Points on a hilly landscape, in no order, each with its height.
From any point a ball rolls to the lowest of the 2 points nearest to it. It stops when none of these is lower. Distance is the straight distance between rows; heights are no part of it.
Q_717 (h 6.25): [ 69 131 149 180 178 172 177 152 106 145 114 139 128 133  92  56 142 146
 120  96 101 118  79 108 115 124 117 134 149 159]
Q_756 (h 5.22): [133  81 180 103  97  65 142  96 139 131 133 134 165 161  90 182 132 134
 136 170 177 118 112 144 126 102  92 125 111 149]
Q_679 (h 6.43): [160 136  74 132 128 167 112 156 134 134 165 162 150 151 129 126 128 112
  77  94 123 145 156 109 121 158 176 114 134 101]
Q_815 (h 7.89): [146 147  80  77 118 128 116 118 134 130 154 108 133 145 146 167  87 147
  60 167 120 158 141 115 126 134 105 111 189 156]
Q_239 (h 5.74): [132 108 148  90 184 163 100 171 164  91 141 147 107 124 104 140  98 140
 157 194 123 170 116 121 138 149 149 137 156  97]
Q_666 (h 4.51): [135 116 108 121  61 103 130  93 122 124 143 117 164 164 138 161 142 141
 134 120 137  96 129 139 179 100 152  81  71 140]
Q_799 (h 4.32): [115 132 132 182 227 151  80  98 118 118 109 203  56 105 144 132 152  47
 108  93 150 143 149 135 125 114 105 187 155 135]
Q_309 (h 6.23): [168 121 110  90  97 133 112  92 147 123  98 113 168 126 128 151 106 116
 105  86 158 165 167 156 126 147 146  97 127 113]
Q_824 (h 5.97): [164 103 113  64  61 119 129 123 169 137  87  90 179 112 136 129 128 162
 160  90 148 168 157 150 101 138 195  89  87 125]
Q_607 (h 8.06): [128  92 159 101  99  97 179 111 132 182 143 113  96 139 138 185  98 104
 207 108 100 153  92 129 126 138 153 115 114 137]
Q_283 (h 4.80): [ 98 162 123 168 149 154 101 125 117 101  90 190 138 135 130 111 157  89
 103 116 177 135 135 140 115 120 133 171 109 129]
Q_558 (h 3.80): [133 123 104 133 105 101 160 110 139 197 140 126 141 130 135 142 148  74
  93  58  78 123 124  97  65 101 153 105  85 149]
Q_622 (h 4.79): [166  65 150 110  78  96 164 124 155 111 194 133 123 135 116 182 125 121
 175 112 142  71 135 150 151 138 133 126 160 115]
Q_902 (h 7.86): [114 140  87 102  62  66 157 118 126 155 154  80 133 120 171 184 155  86
 174 120 107 138  66 149 143 126 154 109 115 168]
Q_843 (h 7.09): [138 177 136 100 130 146 127 194 134 111 133  88 114  91 125 109 169 142
 150 154  97 132 150  97  81 160 142 183 142 102]
Q_34 (h 7.54): [ 90 140  93 188 119 163 115 108 112 149  98  99 136  69 113  89 157 187
 147 114 144  98 138 121 152 173 171 121  73 107]
Q_995 (h 1.93): [ 94 162 111 130 131 140 177 105 116 148 101 133 111 127 137 110  92 136
  80 132 121 129 111 107 111  72  98 127 135 176]
Q_295 (h 5.19): [118  81 183 128 101 111 170 187 148 142  93  84 180  69 142  75 106 172
 183 139 178 117 110 152 150 144 154 100  95 140]
Q_821 (h 6.84): [132 136 168 136 149 130 137 210 140 139 128  73 138  50 111  73 148 134
 163 165  98 108 136  85 118 167 133 142 105  94]
Q_262 (h 7.32): [ 68 177 112 146 143 127 122 118 112 134  83 104 114 154 107 107 151 178
 139 167 142 146  86 138 147 157 136 142 112 128]
Q_321 (h 4.57): [114 128 123 200 180 152 127 113 108 131 123 192  59  85 126 149 170  98
 132 110 149 116 128 120 122 118 106 173 163 123]
Q_563 (h 2.63): [ 96 152 118 152 124 146  94  77 144  86 137 132  76 111 134 145 110 168
 159 188 153 103 138 127 163 106 112 163 138 128]
Q_129 (h 8.32): [153 126 134  88 127 105 155 129 105  67 136  85 124 151 113 135 154 189
 126 179 128  88 105 175  94 159 105 150 172 114]
Q_241 (h 3.92): [122 183 116 155 107 127 129 135  98 114 125 163  75 101 178 162 141  88
 127 144 155  99 146 136 105 120 126 191 110 110]
Q_797 (h 6.24): [141 126 150 157 163 143  72 133 149  60 171 181 158 165 107 119 132 108
 135 174 175 116 129 132 163 113 139 149 125 125]
Q_120 (h 4.59): [116  77 185 194 146 152 131 117 116 132 139 205  93 148 126 106  85 194
 161 133 175 110 136 132 104 109 131 153 125 137]
Q_550 (h 7.96): [108 159 125 122  58  98 173 109 118 150 140 119 105 132 156 175 112  88
 188 117 128 123  90 151 133 141 137 145 128 155]
Q_776 (h 4.88): [145 115 147 175  96 144 136 183 105 117 178 172 123 140 148 147 124 160
 123 165 158  87 154 125 159 104 146 146 110 121]
Q_592 (h 7.41): [ 88  91 174 100 155 120 110  96 141 121  74 123 130 186  89  91 100 155
 151 120 125 135 115 149 170 129 126  97 101 116]
Q_210 (h 5.02): [159  91 154 104  75  76 156 104 120 146 182 125 138 129 127 202 134 108
 136 137 121 104 122 143 129  98  74 120 155 150]
Q_251 (h 7.19): [173 120 137 114  93  93 164 173  92 133 141  98 126 159 155 148 128 112
 137 111 119 133 157 178 131 166 130 141 157  73]
Q_994 (h 8.46): [141 110 121 115 155  94 163 171 105 116 130 101 136 182 101 118 154 183
 113 169 152 142  94 177 122 165 127 139 177  99]
Q_454 (h 8.34): [139 141  89  84 157 126 107  95 147  92 121  83 118 115  78 131 174 185
 135 171 114 156 115 132 112 162  96 147 186  92]
Q_883 (h 5.43): [136  97 126  99  94 130 128 139 157 142  92  47 175 104 125 110 154 171
 123  92  57 150 148 111 147  94 170  48  82 148]
Q_258 (h 8.58): [127 125 115 158 133 106 175 181 101 127 124 117 152 160  98 110 168 178
 163 135 179 131  62 173 148 174 153 126 152 125]
Q_220 (h 2.33): [ 79 191  95 113 138 142 175 157 114 148  81  94 123 119 165  89 101 115
  75 125  89 142  87 122 109 106 117 118 113 170]
Q_363 (h 6.59): [152 136 113 103 122 100 133 151 147 124 124  59 179  94 108 108 181 143
 125 153  95 135 112 120 121 123 124  88  98 107]
Q_142 (h 5.90): [128 105 144 104 162 118 133 146 146 129 124 134 128 138 113 143  90 135
 164 198 159 161  81 141 139 156 148 116 107  95]
Q_379 (h 4.99): [153  98 158  96 134 167 117 160 135 132 172 161 115 153 124 139  90 119
 134 104 130 168 170 135 139 151 143 164 193 128]
Q_651 (h 5.33): [142 112 159 176 193 149  81 171 146 111 136 190 116 123 116  68 145 136
 181 112 145 141 149 106 116 139 148 166 150 111]
Q_280 (h 2.89): [116 119 122 115 145  89 109  73 171  94 128 105  58 124 139 129  72 162
 138 200 157  93 157 132 141  92  93 165 150 113]
Q_85 (h 6.33): [123  58 185  58  98  62 166 139 155 153  94  73 149 163 122 144 111 138
 152 109 120 160 126 168 122 122 138 109 133 156]
Q_488 (h 5.57): [137  74 160 136 199 167 102 209 159 118 146 169 108 124 114  86  95 168
 164 163 127 162 138 112 139 153 160 139 145  89]
Q_962 (h 2.64): [136  90 153 131 106 137  79  98 167 140 142 187 134 132 104 119 128 162
 158  80 141 122 187  92 114 112 133 144 125 118]
Q_219 (h 6.86): [166  86 132 110 147 146 194 134 128 123 141 117 120 131 120 109  88 143
 124 105 121 138 114 148 112 138 137 108 170 108]
Q_670 (h 2.84): [136 142 102 129 159 132  87  86 128 162 132 162 111 130 133 162 109  63
 102 140 118 144 125  92  97 140 126 125  80  86]
Q_125 (h 7.75): [130 138  88  69  83 131 142  75 100 158 138  92 102 144 160 187  78 159
  86 134  91 156 131 143 132 127  96 101 169 166]
Q_123 (h 7.03): [165 118 122 122  98 118 188 149 124 131 126 105 137 137 157 118  95  96
 141  70 127 136 136 163 150 133 137  98 148 107]
Q_185 (h 6.68): [191 124  71 109 117 173 125 143 160 136 160 134 164 106 145 165  98  88
 104  76 113 165 144 109 115 176 182  76 153 117]
Q_73 (h 2.58): [109 194  84  92 117 165 126 139  87 113 107 117  85 106 193 135 128  92
  70 113  60 122 144 135 109 133 116 147 127 116]
Q_339 (h 6.77): [174  74 137 117 160 131  79 141 151  90 165 161  99 113 124 183 106 155
 107 204 167 113 160 124 144 109 116 123 143  97]
Q_165 (h 6.48): [160 116  64 112  93 133 117 108 161 173 125 129 161 114 121 177 127 112
 103  75 164 192 138 128 144 170 152  82 178 129]
Q_681 (h 3.19): [124 137  86 154 151 131 121 117 142 157 122 199 109  96 143 155 140  49
 106 101 144 110 114 103  85 139 143 153  91 100]
Q_12 (h 4.96): [ 94  64 193 130  95 125 167 162 142 131 112 141 132 116 128  94  95 215
 174 126 176 101 103 157 125 145 154 121 133 159]
Q_770 (h 3.46): [154  89 165 112 186 172  85 110 146 151 124 183 133 116  94 128  88 113
 141 126 120 184 152  85  90 120 130 114 106  97]
Q_362 (h 7.73): [ 97 180  69 102  79  98 132 117 150 135 119  88 143  78 176 154 148  80
 153 128  95 132  83 122 151 109 133  86  90 156]
Q_226 (h 4.73): [131 105 150 128  93 120 111 121 145 138 141 142 161 161 129 130 114 119
 136 106  88 100 152 100 171  80 141  62  48 127]
Q_677 (h 5.75): [155 136  95  79  87 137 127  92 126 122 121  67 146  95 151 170 131  98
 109  74  44 161 135 147 122 115 129  63 138 142]
Q_154 (h 2.32): [ 85 156 123 153 112 164 155  62 114 111 116 117  74  99 137 121  85 163
 134 139 113  94 127 109 152  88  84 145 136 154]
Q_95 (h 5.12): [149 120 132 192 124 103 127 182 101 129 146 123 103 101 155 108 126 178
 109 181 174  82 175 122 164  91 113 144 116 108]
Q_897 (h 4.76): [ 85  72 199 197 137 138 143 142 113 149 104 158 102 102 132  84  76 219
 178 149 186 100 119 133 136 141 128 133 122 143]
Q_743 (h 6.61): [118  86 198 106 121  99 184 153 141 148  86 106  99 112 135  88  61 165
 140 138 150 128 159 135 110  87  85 148 147 133]
Q_429 (h 7.14): [139 145 138  72  85 109 126 175 163  99 141  89 138 127 135 137 123 149
 156 161 120 133 154 130 125 144 146 160 133 111]
Q_341 (h 6.32): [138 166  70 122 119 135 142 127 103 116  89 151 140  52 201 181 122  70
  59 142 129 133  92 123 113 130  95  60 135 141]
Q_140 (h 5.42): [ 70 160 110 212 164 130 121 182 116 128 141 150 118  97 157  83 154  86
 100 157 126  64  89 107 186  98  89 135 105 133]
Q_320 (h 6.44): [110 138 122 164 150 171 170 127 116 135  93 151 146 115  98  80 140 144
 133  76 144 148  84 140 103 135 147 122 134 146]
Q_218 (h 5.52): [153 121 122  87  86 140 108 115 155 123 148 102 123  95 130 188 122 114
 141 103  64 148 159 114 164 117 106  95 157 112]
Q_713 (h 4.56): [112 166 118 166 193 150  78  92  95  89 106 170  99 140 147 147 151  72
  89 143 183 154 128 165 118 122 108 196 144 149]
Q_871 (h 2.72): [106 182  75  95  95 132 170 142  91 134 125  83 117 145 185 125 113 123
  91 124  58 132 108 146 114 120 122 106 126 156]
Q_194 (h 6.21): [121 137  69 131 141 161 113 104 114 142 133 148 146 180 119 126 131  99
  76  64 107 147 131 129 155 149 154  91 127 116]
Q_832 (h 6.62): [123 133 200 144 121 138 127 200 103 132  99 102 164  76 122 119 181 137
 152 130  80 122 132 104 147 151 137 108  65 103]
Q_486 (h 4.39): [167 120 121 149 117 116 102 110 105 197 167 152 140 175 137 160 106  69
  41 132 167 121 155 111  83 139 117 145 123 155]
Q_97 (h 7.34): [ 86 148 123 162  76 156 133 145 127 164  93  89 167  62 131  67 170 186
 149  71 124 124 158 114 115 169 173 135  90 139]
Q_492 (h 3.01): [112 183  99 124 147 165 113 110 112 111 143 131  92 157 149 118 109 116
  98 147  96 122 144 117  91 129 143 167 109 127]
Q_989 (h 5.36): [114 152 134 197 142 111 131 175  83 114 141 115 117 159 137  74 152 152
 105 166 135  74 136 129 139 124 126 150  94 112]
Q_160 (h 6.01): [125  94 196  86 107  78 160 121 159 104  67  60 135 121 105  98 120 170
 172 129 129  86 131 151 106 134 119 110 104 117]
Q_702 (h 7.06): [ 94 138 123 126 110 117 159  76  88 117  83  96 148 158 109 142 189 168
 170 123 148 120  53 147 168 142 152  95 109 169]
Q_256 (h 5.07): [114 143 150 188 174 138  70 150 129 129  85 190 108 101 130 103 168 119
 152 117 173 157 158 129 108 140 136 179 113  98]
Q_662 (h 6.54): [128 166  62 115 133 123 157 123 110 130 107 117 136  40 178 148 143 101
 108 176 116 124  54 122  91 111  60  80 138 166]
Q_18 (h 5.88): [137 176  71 113 102 119 103  76 102  93 141 131 160 130 159 170 132  98
  73 165 134 105 102 122 119 108  97  94 104 153]
Q_298 (h 4.24): [119 132  58 117  92 113 131  92 104 160 163 124 133 162 139 174 144 167
 124 150 118 117  80 116 173 117 149  72  92 147]
Q_614 (h 5.26): [140 132 125 100 113 138 122 146 151 122 182 141 107 104 135 169 117  91
 163 137 112 146 141 107 157 129 111 153 190 124]
Q_727 (h 5.60): [119 150 145 157 128 123 159 182 105  93 139 114 162 137 125  71 157 127
 103 138 126  89 110 135 154  96 100 128 132 142]
Q_273 (h 6.20): [137 124 137 116 174 134 122 161 135 139 129  83 104 101  94  90 145 177
 107 152  54 134 149  79 129 106  85 131 150  91]
Q_796 (h 6.19): [135  79 150  59 104 108 138 102 174 170 113  67 163 152 102 151  88 113
 120  77 105 192 128 160 109 131 127 113 171 182]
Q_402 (h 7.04): [131 150 118 111 172 174  97 164 161  86 119 129 185  99  95 113 161  81
 145 132 118 172  87 114 158 141 138  98 113 107]
Q_69 (h 4.42): [131 118 185 142  89 103 182 147  72 146 117 147 166 165 108 163 183 137
 133  93 120 138  96 149  72 134 146 130 119 172]
Q_904 (h 3.11): [117 141 138 158 168  63  74  66 142 103 129 105  68 168 134 118 109 118
 144 174 153 105 167 139 156  96  78 175 140 104]
Q_542 (h 8.17): [123 156 103  79 140 129 133  81 108 104 130 100 133 160  95 149 151 157
 103 176 133 151  99 158  80 143  95 159 171 144]
Q_704 (h 6.39): [122 135 135 103 118 110 128 162 122 146 130  68 125 107 123 117 165 160
 131 149  38 118 135  98 135 129 100 110 110  95]
Q_669 (h 8.52): [186  97  96 102 146 119 115  91 154  94 148 108 157 112  80 146 166 155
 117 143 138 128 127 131 107 137 118 111 142  81]
Q_474 (h 4.85): [109 134 170 164 105  84 140 169 102 171 110 179 119 147 124 135 161 101
 149  83 149 139 147 130 110 131 108 187 160 131]
Q_30 (h 7.36): [172 121 130 100 136 100 127 124  96 129 138 112 109 129 150 164 115 101
  98 154 135 148 155 147 118 131  80 140 151  82]
Q_695 (h 7.63): [151  90 130 106  88 125 169  86 134 160 133 122 108 126 148 182  48 126
  98 100 118 147 139 126 141 111 116  86 168 163]
Q_676 (h 6.06): [ 85 113 145 207 179 153 144 189 129 180 119 158 138  88 111  36 139 139
 117  89 129 127 121  98 133 109 110 126 129 140]
Q_261 (h 7.60): [ 82 176 101 101 102 125 134 142 129 111 126  60 149  79 159 118 145 110
 164 173  81 112  55 126 166 122 108  86 101 149]
Q_32 (h 6.65): [152 100 128 149 170 156 152 146 140 132 102 156 157 124 116  67 105 131
 117  85 160 171 132 138 122 114 131 100 160 115]
Q_199 (h 3.39): [112 176  84 129 151 142 159 103 131 104 156 133 129 158 114  99 142  96
 115 128 119 106  77 133  90 135 129 158 146 150]
Q_77 (h 5.69): [143 162  95 126 157 119 110  84 121  75 166 128 135 153 141 124 101 110
  86 207 137  85 104 122 113  88  91 120 107 136]
Q_970 (h 3.14): [127 130 140 141 166 153 109 121 136 159 125 171 114  85 113 139 108  96
 140 153  97 148 119  78 108 115 130 105  63  96]
Q_774 (h 7.49): [171 127  97  87 106 140 135 143  68 116 165 108 157 160 165 171 146 124
  79 125  71 133 125 170 128 149 127  87 125 118]
Q_443 (h 3.56): [154 155  88 134 123 125 134 121 141 131 173 163 101 108 165 146 115  40
 122 121 163 102 137 112  86 139 146 175 126 112]
Q_430 (h 6.38): [137 100 145 134 136 151  47 116 146 111 166 191 149 178 107 159 113 126
 133 158 190 155 160 139 150 156 157 161 133 136]
Q_512 (h 5.38): [120 117 137 117 128  73 146  93 145 137 142 121 132 154  95 131 117 134
 137 191 149  98 100 111 104  97 108 130  82 125]
Q_812 (h 6.00): [117 138  77  96 128 149 108  93 123 178 124 121 134 139 146 165 122  48
  64  66  62 155 113 121 126 154 137  80 127 156]
Q_29 (h 4.05): [165 112 134 160 225 166  40  93 131 138 139 186  88 116 123 139 119  49
  98 103 145 165 171  98 139 135 118 145 154 116]
Q_638 (h 6.64): [142  57 157 127 161 124  79 139 155 109 147 177 102 153 126 148  95 164
 140 186 153 114 161 135 128 138 159 126  80  67]
Q_877 (h 5.85): [ 79 134 119 207 149 168 161 172 127 143 108 174 122  53 144  67 142 100
 122  71 152  89 115 112 149 114 118 141 132 149]
Q_753 (h 5.99): [130 143 126  81  82 121 138 129 162 124 120  67 162 121 113 142 145 113
 126  72  65 175 137 144  98 109 133 123 162 163]
Q_464 (h 4.78): [142  92 152 144 153 168 122 114 100 125 171 177 114 187 121 148  81 108
 112 106 132 127 140 148 143 142 135 143 156 124]
Q_672 (h 3.48): [ 99 142 130 128 106  87 132 107 146 181 112 135 140 142 122 111 147  71
 137  62  88 124 155  97  87 112 126 142  83 121]
Q_272 (h 4.62): [172 147  94 159 174 111  96 104  96 145 159 138  95 166 161 131 102  49
  39 146 173 120 152 130  92 139 114 166 157 133]
Q_525 (h 4.89): [153 187  62 141 173 114  57  75 129 135 134 147  66 111 187 138 104  45
  46 137 184 117 176 106 101 145 131 178 169 175]
Q_579 (h 8.03): [134 159  92  62 166 135  97 111 136  94 144 100 111 135 132 141 102 130
  84 205 120 165 112 126 117 124  74 146 191 150]
Q_631 (h 4.15): [148  54 115 124  76  99 164 135 165 153 150 125 103 128 109 123 128 215
 148  79 149  79 175 146 115 146 149 127 156 100]
Q_751 (h 7.51): [180 110 116 121 129 126 144  96 124 150 122 133 103 117 156 162  44 111
  85 136 177 153 154 128 118 128 108 110 165 113]
Q_275 (h 6.52): [145  88 133 149 146 141  57 106 149 130 141 186 125 139 119 170 102 133
 161 155 176 157 165 134 155 154 157 126  96  72]
Q_329 (h 6.79): [120 151 175 146 109 108 125 194  96 123  81 115 154 104 122 128 176 135
 190 137 126 122 108 129 129 193 158 134  93  90]
Q_500 (h 4.86): [109 165 132 171 133 187 160 170 100 107 153 136  77  99 161  99 114 120
 151 134 108  86 125 115 126 148 160 167 121 112]
Q_767 (h 5.08): [124 134 139 202 196 153 126 157 107  85 161 115  64 112 153  87 109 140
 151 170 127  86 133 126 165 128 128 159 152 116]
Q_38 (h 6.92): [113 140 158 121 116 121 171 139 106 160  79 119 112 161 143  71  90 134
 139  61 116 156 168 149  93 135 133 153 135 112]
Q_204 (h 7.12): [ 86 166 130 147  98 160 131 146 129 162  90 126 118 109 142  64 120 164
 148  72 117 135 162 118  82 160 163 166 100 124]
Q_850 (h 3.79): [151  69 135 131  63 102 172 119 119 188 117 134 131 140 112 146 145 197
 141  64 138 139 171 147 110 120 144 113 146 126]
Q_405 (h 7.35): [155 129 102 129 115 139 161 135  52 119 150 126 114 169 144 152 160 145
 115 115 100 113 112 176 141 168 129 111 136  89]
Q_16 (h 6.09): [148 177  89 126 104 128 109 116 107  94 101 131 147  96 176 170 121  78
  79 145 169 136 142 139 150 118  95 101 129 124]
Q_61 (h 3.10): [102 128 123 151 134 146  85 106 173 106 149 147 135 155  87  85 128 173
 142 130 120 102 150  93 137 108 140 142 118 124]
Q_190 (h 5.15): [152 204  61 136 190 107  66 106 145 102 107 132  71  92 168 103 138  84
  74 146 173 131 172 109 101 103 136 185 153 154]
Q_656 (h 4.41): [139 111 144 119 141 122 145 151  96 173 131 133 132 162 117 141 143 115
  98 103  76 155 145 120 106 123 118 116 115 114]
Q_783 (h 3.91): [120 118 127 103  99 112 162 122 132 128 142  88 160 179  77 121 178 190
 131  90  83 121 114 141 117 132 148 118 150 152]
Q_179 (h 4.13): [160  77 186 128 102 112 161 125 106 163 114 175 153 138  95 165 154 156
 151  89 162 160 139 145  74 138 133 134 133 133]
Q_193 (h 5.53): [126 141  96 112 150  82 132  81 102 129 173 120 131 163 125 132 129 105
 128 197 111  96  56 131 105 115  81 107  96 123]
Q_691 (h 7.20): [ 81 156  98 132 119 151 120  86 104 114  86 109 149 156 110 113 149 184
 121 149 142 140  86 139 179 122 149  95  75 154]
Q_489 (h 5.47): [165 182 118 113 152 151  59  96 125  75 130 146  92  83 135 134 153  96
 110 130 153 123 191 101 130  86 122 179 148 152]
Q_300 (h 3.09): [117 106 162 143 134 112  77 103 154 167 147 177 130 145 101 126 142  77
 160  84  93 125 167  69 129 120 108 136 108 102]
Q_208 (h 4.69): [119 136 174 151 149 122 146 153  84 122 107 136 106 144 116 128 157 127
 136 105  99 130 135 141 130 140  95 149 170 106]
Q_975 (h 3.38): [ 90 167 111 148 119  81  93  60 130 135 139 122  77 171 107 133 151 145
 145 135 121 106 151 118 132 125  96 184 152 120]
Q_214 (h 6.04): [148 130 165 119 127 145 108 133 135  31 136 130 193 141 106 119 153 104
 126 139 145 103 127 150 180 106 107 125 141 119]
Q_153 (h 5.71): [156 118  77  88  84 119 137 134 158 136 115  53 175 108 143 136 158 134
 153  82  96 180 122 135 134 128 210  70 104 135]
Q_808 (h 3.77): [169  76 149 123 185 180  61 103 133 153 141 171 137 130  94 160  98  66
 121 114 145 184 144 119 139 166 124 125 145  99]
Q_178 (h 6.95): [119 146 168  92  97 104 112 189 149 120  81  86 154 125 130 123 140 150
 200 149 123 161 122 135 151 176 163 122 101  93]
Q_480 (h 3.99): [110 114  90 147 115 135 121  55 113 136 171 162 120 172 103 178 128 169
 119 145 143 112 103 124 170 108 115  99 129 146]
Q_860 (h 5.16): [134  58 144  86 114 109 156 134 154 167 103  94 147 148 134 110  92 168
 106  96 101 139 143 117 143  77 153  43  94 157]
Q_826 (h 8.90): [112 168 102 175 158 136 124 174 117  74 147 128 145 148 100  84 215 154
 129 140 155  98  83 144 144 152 134 171 172 143]
Q_854 (h 4.38): [137  85 195 141 119 149 151 134 108 143 121 198 112 131 110 169 114 170
 169 142 161 146 127 138  99 131 124 158 139 130]
Q_987 (h 6.22): [111 171  54 100  91 129 125 102 144 185  94 115 114  97 168 163 125  99
  86  77  74 159 136  91 114 135 159  85 105 139]
Q_844 (h 7.21): [130 107 172  96 151 160 103 151 140  97 124 139 168 123  97 159 134 102
 164 138  87 171  89 130 196 133 123  73 129 111]
Q_899 (h 4.61): [171  78 146 159 135 162  92  88 108 166 194 152 129 193 121 162  70  72
  73 130 174 116 139 145 137 162 113 143 153 154]
Q_358 (h 4.25): [144 157 138 142  59 162 142 131  88 107 147 165 129 129 164 187 146 108
 126 109 132 113 160 147 108 136 156 153 101 120]
Q_906 (h 4.95): [124 101 160 120 113 124 142 158 116 169 102 133 160 162 150  79  97 149
 120 103 102 129 142 115 132  94 160  77  51 133]
Q_940 (h 4.14): [145 130 124 128 122 122 138 144 111 188 139 153 142 140 142 157 119  61
  51 104 111 151 145 103  73 119 119 121 115 149]
Q_785 (h 4.63): [110 122 202 164 107  57 162 143  90 157 115 152 143 179  97 139 166 116
 160  99 136 109 107 123  99 117  98 157 136 156]
Q_168 (h 4.58): [127 153 108 170  89 199 142 175 100 113 166 172 109  94 156 152 149 152
 130 127 127  98 141 121 137 147 169 141 106 120]
Q_540 (h 4.50): [146  42 138 117 100 118 122 124 186  97 186 165  91 128 110 138 121 166
 164 110 173  58 187 147 134 132 149 141 170 101]
Q_253 (h 5.98): [136 115 137  91 196 139 100 132 163 125 134 116  91 144  88  90  99 155
 114 149  98 155 170  90 111 111 117 154 170 112]
Q_574 (h 5.87): [139 128 107 120 188 123  79 122 165 131 136 125  52 144 133  82  86 172
  86 141 130 138 209  92 130  83 120 164 187 144]
Q_352 (h 5.70): [159 147 143 119 171 125  66 124 145  98 144 138  59 106 139 109 116 149
 111 161 148 108 209 103 158  62 116 174 160 151]
Q_299 (h 5.41): [128 119 164 147  83  92 171 169 156 153 115 104 170  90 134  90 134 134
 179 112 136 114 125 121 125 121 142 120  96 142]
Q_627 (h 8.73): [ 98 149 110 150 117 117 141 182 143 111 154 100 155 149  88  96 186 177
 166 130 120  94  74 126 165 179 149 144 171 136]
Q_26 (h 6.46): [148  59 210  80 103  87 172 126 143 134 113 113 137 143 130 138  84 112
 129 109 123 129 162 164  89  94  98 125 145 141]
Q_759 (h 6.82): [134 162 108 109 142 131 114 147 168  94 111  94 173  83 106  90 146 118
 134 165 152 138 117 113 131 123 128 134 111 109]
Q_401 (h 7.50): [108 117 134 126 177 130 122  88 134 109  79 115 131 169 118  91  54 122
 113 138 152 153 116 156 183 106 109  87 116 119]
Q_518 (h 6.75): [109 112 198 139 127 118 165 147 116 147  73 106 102 112 137  52  83 186
 178 111 138 128 149 134  92 143 117 161 128 122]
Q_898 (h 5.84): [125 123 164  84 118  93 160  98 155 113  93  69 165 117 109 115 119 121
 178 138 110 126  79 129 116 103 136 103  83 159]
Q_724 (h 7.47): [ 73 189 102 137 128 132 125 140 103  92 117  76 137 124 151  92 145 121
 140 179 113  99  70 144 169 148 121 128  94 121]
Q_967 (h 6.74): [107 169  90 114 127 134 165  88  89 115 103 119 134  84 141 151 174 116
 125 149 123 123  50 159  91 132  90 124 116 154]
Q_731 (h 7.33): [114  72 209  90 150 132 115 128 142 111 105 144 158 172  79 134 122 136
 174 122  92 138 101 129 163 143 133  78 104 129]
Q_411 (h 6.93): [107 160  94 122  88 140 165  74 114  83 102  98 165 108 122 141 176 121
 155 105 150 115  61 166 143 128 132 105 111 164]
Q_514 (h 3.52): [110 136 107 121  89 130 119 118 177 115 144 106 182 148  78  99 159 176
 147 104 122 102 122 109 133 125 162 123 112 153]
Q_498 (h 5.65): [139 117 171 112 119 103 157 130 171 125 117 121 194 124 106  85 118  92
 166  93 142 145 103 126  90  98 134 125 104 163]
Q_470 (h 5.83): [102 133 190 145 153 142 120 164 136  53 110 108 181 147  96  58 145 138
 144 148 135  83 106 132 153 122 125 139 116 143]
Q_608 (h 3.70): [ 96 157  91 152 107 135  83  39 129 122 156 159 124 176  92 162 165 117
 112  99 118 107 137 115 156 122 106 145 130 133]
Q_456 (h 5.24): [ 99 166 102 192 190 146  97 147 133  90 156 145  83  97 152 103 136  96
 129 179 131  92 107 108 180 103 110 144 132 122]
Q_137 (h 5.61): [ 66 160 100 188 123 144 150 186 111 145 112 163 115  55 169 117 149 106
 102 137 148  87 101 119 161 124 126 152 104 142]

Call two points neighbours if one is among the 2 nearest of the other. Go from one point of each pair to the other, from neighbour to neighbour, staying as low as possible. Name the highest point that can't be avoided.
Q_940 and Q_850 | Q_474
Q_812 and Q_995 | Q_185
Q_995 and Q_73 | Q_871

Where does a ball stop that starts at each point below?
Q_165 | Q_995
Q_298 | Q_995
Q_902 | Q_850
Q_341 | Q_850
Q_731 | Q_940
